Points on a hilly landscape, in no order, each with its height.
From any point a ball takes the steepest step (drop divided by distance) to one of its 2 nearest points. It stops when none of these is lower. Distance is the straight distance between rows; heights are no part of it.
Ripi h=72.6: [ -6  -1  -2 -59   9 -31  -3   1 -15   6  20   7  26 -10  30  -5  -9  -9
 -30 -32  20]
tigum h=10.4: [  7  -1   2  -2 -10 -23 -11  21 -14 -28   5 -28  20 -25   7  12  -8   3
   6  -8  16]
kitos h=38.1: [ -5   3  18  18  10  34  13 -14  31 -23  -8  22 -34   4   3 -32 -12  14
   7  30 -22]
tiz h=43.2: [  0 -11  20  16  -2   0  11  21 -14  20   0   7 -23 -22 -14 -30   4   0
  -7  -8   7]
poba h=38.0: [  8  21 -13  17  -9  -3  -8  13   9  -3 -20   4 -10 -18  19 -30 -15  13
   3 -36  13]
Suvo h=69.2: [-12  -7 -20 -76  25 -21  -3  15 -16  13  27  10  48  16   2  10   9  -5
 -18 -20  21]
Bek h=50.0: [  8  11  -4  30 -26  11  29  33  -8  15   4   5 -41  26 -17 -45 -15  -2
 -11 -39   9]
Pekor h=37.8: [-17   2 -31 -30 -26 -26  14   8 -53  18  15 -10  28 -22 -11  10  18 -22
  -3 -16   0]
Bage h=8.4: [-14  -8   3 -39 -32   7  22  -5 -13 -17 -14   9  -4   8  -9  37  -2 -18
  21  18 -23]
Gudi h=65.1: [-19   1 -36 -76 -20 -21  10 -14 -19  34   3  26  37  22 -11   9  23 -14
 -23 -33  -5]
mozon h=65.5: [ 36   5  24  45 -13  -2  -2  20  -3 -20  -6   0 -20  20   3 -18 -26  16
 -12  16  14]
kunap h=43.3: [ 19  -5   5  58  29  26 -21 -16  37 -42  30 -30   2 -24  18  32   8  10
  -3  37   0]
vipa h=29.4: [ -6  12   5  35  -1  39  20  32  16  -2  -2  -2 -49  -8 -22 -45  17  20
   6  18  12]
pubu h=25.3: [-16  10  -4  28   4  13  -6 -10  48   0  -1   1  -8  10 -15  -7 -16  21
  16   0 -12]
remas h=26.2: [-27   8  -4   3 -18   7  -2   9  33   0   0   4 -22  -4 -13 -21  -5  10
  20 -18  -9]
vol h=10.8: [ 12  11  -5   3 -40  23  39  22 -20 -20 -36  17 -54  -8 -11 -29  12   3
  -5  -8   4]
dipug h=17.8: [-10 -21  18 -25  -8  -5  -2   0   1 -11   6   2  22   4 -17  32 -13  -3
  15  16 -12]
nopud h=26.3: [ 37  -6  10  45  30  33 -12 -12  46 -55  28 -19 -18 -18  27 -12 -17  29
 -25  57  -2]
domu h=37.7: [-14  -8  -6  13  24  24 -14  -6  30 -15   3 -18  19 -15   7  20  18   3
  29  15   2]
pab h=75.0: [ -1  10  -1  17  20 -23 -32 -21   6  11 -25  16  16   1   0  15   2   4
   5  22   5]
Poki h=46.9: [-25   4  -9 -33  -4 -19   9   3 -28  27  11  -5   2 -39 -22 -11   1  -6
  -5 -28  -6]
lizaf h=35.8: [ -1 -10  19   1 -17   9  24  -9 -15  -2 -10  20 -30  19 -35   7 -11   0
  12  17 -29]
Volib h=54.8: [  7  -1 -30 -47 -47 -14  13 -20 -35  15 -22   9  -2  -2  -7  24  27 -38
 -20 -42  -9]
liro h=73.3: [ -8  -7 -13   2  54  -1 -26 -39  22 -31  24 -16  58   3  13  43  14   9
   2  46  -8]
mol h=22.6: [-28  10 -13 -17  47  10 -15 -39  34 -12   2   6  15 -12  10   3  -3  15
   8  44 -16]
piv h=62.4: [ 28  -5   0  31  35  16 -43  13  40  -5  20 -44  -9  -6  25  12 -10  18
 -13   4   2]
fere h=49.8: [  9  -9   9  50  20  30   5 -13  34 -59  11 -14   0 -20  -3  16  -8  13
   1  12  -6]
Suvim h=13.8: [ 29  -8  23  42  21  34  -7   7  29 -29  15  -8 -27   8  38 -23 -21  22
 -18  28  10]
moda h=40.7: [ 10   5  14  28 -23   8  14  -4   0  10  -4  25 -22  36 -31 -21 -26   6
   7   5 -13]
zaru h=29.5: [ 20  -1  22  19  15  39   1  14  32 -10   1  20 -29  14   7 -43 -18  22
 -15  25   2]
gasil h=49.3: [-14  -2  -4 -49  27  -8   1  -4 -14   9 -18   6  22  -5  25   2   8 -15
  24   4   2]
lir h=53.4: [ -2  -4 -15 -49 -42 -22  23 -14 -21  36 -19  34 -24  -9  -6  -5  15 -15
 -29 -38 -17]
ven h=44.0: [-29   3 -25 -52 -21 -21  12   1 -29  21  -4  -6  33  -6  -9   6  24 -13
  17   3  -9]
pezop h=35.6: [-28   9  -5  15 -26  -3  29   3   0  41   1 -11 -27  12   3 -11   6 -12
  24 -20 -13]
Rud h=14.7: [-19  -2  -3 -29 -38   5  25   2  -9  15 -15   2   1  25  -4  25   9 -33
  24 -16 -17]
debu h=43.7: [-35  -1  -6  -1 -19 -28  30   6 -13  63   3  -7  -4  19  -6 -14  35 -14
   4 -26 -12]
ruk h=26.0: [-21  -9   7  20 -35   2  19  14   6  20   1  -8  -4  27 -13  23   1 -15
  31 -16  -2]
lemo h=28.2: [ -5  19 -12 -25 -38   8  19   1 -13 -21 -38   1 -18 -13  -6   1   3  -7
  22 -22 -15]
Lika h=28.6: [ -1 -13  28   0   6   7  13  -9   3 -10  13  -5 -12   2 -24  19 -24   8
   1  37 -17]
sulef h=76.5: [-14   5 -16   2  11 -17 -18 -29  -4  32  -4  -6  19  17  -9   3  -3  -8
  13  22 -10]
pato h=24.2: [ -6   2   2 -11 -19  11   9   4 -17 -29 -33  10 -16 -29 -12   3   0  15
  19   7  -4]
voge h=32.0: [ 19   2  13 -17 -12  -8 -11   5   5 -14 -15  24  -2 -10   9 -20 -14  11
  -7 -34   9]
Sak h=79.8: [-11  -3 -22 -21  29 -12 -20  10  -7  30  22 -14  52   5   2   9   7 -13
   4   0  12]
zeg h=66.5: [ -7 -14 -34 -74  -5 -22  -5  -3 -34  21  14  27  52   6  -2  14  29 -29
 -36 -30  19]
Zab h=27.1: [ 11  -7  21  26  24  24 -11 -27  26 -15  18  -9 -20   1  43   5 -21  12
  -4  53 -10]
mekid h=18.1: [ 18   5   7   0 -26   8   7   6 -10 -29 -34  29 -33  -8 -14 -21   0  15
  -5  11   1]
Bak h=14.5: [-18  16  -2  29 -19  20  14  21  19   9 -11   2 -41   0 -10 -30  15  20
  19 -19   7]
tega h=30.7: [ -2  -6  14   8 -18   1  14  25 -31  16  -7   0 -25 -21  -7   7  30 -14
   7 -20  11]
Tof h=45.8: [ 17  13   4  35 -25  25  26  24  -7   3   3  14 -23  35 -22 -54 -20   7
 -14   2   0]
lod h=75.8: [  8   5 -15 -29  54 -27 -27 -24 -11  -3  -4   9  53  25   1  22   1  -2
   1  20   4]
lev h=54.2: [ 11  -3   6  48  13  25  -1  13   5 -42  -1 -10  -6  -1 -21   6 -22  14
   2  -6  -2]
Serak h=70.5: [ 18  11   6  44  21  16 -28  -8  21   9   8  -9 -26   5  -4 -11 -11  16
  -5  35   2]
Mami h=58.3: [ 27  -5  19  42  23  14 -15  27  19 -30  14 -36  -3  -8   4   2 -15   6
  -4 -12  11]
Mifim h=25.2: [ 19   8  13   0  11   0 -12   4  15 -34 -23  26  -9  -8  -1 -27 -20  29
  -6  10   0]
mekor h=81.3: [ -2  -4  -3 -13   8 -16 -14   9   8  40  26 -17  30  11  31   4 -11 -18
   0  -4  16]
Kovuk h=28.3: [ -9 -10  14   1   2  12  -7  18  18 -24  11 -24   5 -22  12  15  -5   8
  17  15  10]
loku h=27.2: [  0  -5 -11 -14 -31 -26   5  13 -36   2   6 -16  27  -6  10  20  -2 -11
  10  -1  14]
Dif h=78.4: [ -4  10   0  20   6 -11  -9   0   2  26   6 -12   0   8  11  -4 -18 -10
  11  -5   2]
fut h=70.3: [ 24  -3  28  30  32 -16  -3 -37  10 -53  -4  -3   9   9  18  18 -13   5
 -14  32 -13]
Patap h=56.0: [ 15   3 -14 -17 -38 -10   9  -1 -47   5 -26  -2   8   6  -5  31   9 -30
   1 -46   4]
maben h=63.4: [ 25  -9  27  26  -1  -6 -17  27   3  -4  33 -43  -9  -6   3  15 -17   6
  -8   0  21]
Geler h=68.4: [ 20   0  29  41  -1  -7  -5 -11   8 -32 -19   7  -2  27  15   3 -20   4
  -5  24   2]
tozup h=75.4: [ 11 -10  -6 -35   8 -24  -6  15 -40   9  12   4  15 -30   4   6  -9 -11
 -38 -37  12]
mozo h=35.2: [  9 -12   5  43  42  36  -9 -43  37 -23  22  -9 -17 -23  21   8  11  18
   1  40 -14]
rugeg h=15.9: [-24  19  -4 -12  16   1  -4 -23  32 -15 -10   8  11   2  -6  -1 -19   9
  19  10 -18]
gam h=77.2: [ -4  10 -30 -36  28 -35 -28  -4  -6  24  12  17  65  27   1  -4  16   2
  -9  17  21]
pilo h=53.2: [-10   4 -13 -29  13 -21  -9  -7 -26  39  -9   4  20   2  32   0  35 -25
   6  -1  17]
seve h=46.3: [-34   9  -7 -41  15  13   9  -4   9  11 -18   4   6   2   1   3  24  -9
  25 -16 -16]
lufu h=73.1: [  9   0  13  28  21  -8 -25 -25  17  17  -3  15  -8   9   2   3 -23  11
  -4  46  -6]
vivev h=71.8: [ 16   5   0  13  52 -15 -16 -39  25 -44  12 -20  37  -5  23  27  -7  13
 -13  38  -9]
lege h=61.5: [ 21  -2   9  39 -32 -13  -4  15  -7   0  -9   7 -10  19  -9   3 -11   3
  -9 -24  17]
sano h=61.0: [ -3 -15   1   0 -11 -21  -9  10  -8  17   3  -1  24  11   5  11   3 -15
 -12 -49  11]
sol h=51.5: [ -6   0   1 -14 -15 -12  23  22 -22  21   8   4 -32 -27 -22 -38   4  -5
 -18 -35  -6]
bel h=43.4: [-27  -4  -2  -5   3  31   7  -5   5 -14 -18  -4  -1  -5   4  18  28  -8
  33  -2 -10]
ridam h=58.0: [ 13   2  -1  10 -40 -18  -1   3 -31  11  -2   3  -2  -2 -11   6   1 -13
 -14 -55   6]
rap h=66.6: [ 19   1   7  14  30   9 -35   8  25  23  12 -24 -12 -11   2  14   0   4
  -1  21   8]
Fama h=18.9: [ 15   2   3  10 -38  13  29  18 -39   8 -22   2 -48 -15   1 -21  28  -5
   0 -26  12]
nat h=41.4: [  9  -1  23  26  12  21   6  18  -3   7   8 -10 -48 -25 -13 -30  -4  16
   8  29  12]
namaz h=74.8: [ -6  -6 -26 -23  45  -3 -15 -25   1 -17  16   0  75  31  -8  34   8  -3
   4  39   2]
lega h=50.6: [-20 -10 -13 -31 -27 -28  26 -14 -23  54   7  18  -3   1   0 -15  24 -26
 -26 -29 -12]
zor h=63.6: [-15  -5 -14 -40 -16 -15  -8  -1  -6  26  -3  16  25  11 -10  11  17  -7
 -13 -46   1]

Where does a ball stop that starts at each point below?
mekor: Suvim
Sak: Bage
gasil: tigum
zeg: Bage
Mami: Suvim
lega: Bage
Geler: Bage

Call two points neighbours if one is among the 2 nearest of the other. Go from one point of each pair to the other, from neighbour to neighbour, staying as low as possible. Name the highest point that can't be avoided.
Bak and tigum: domu
vol and Bak: poba
Bak and rugeg: remas
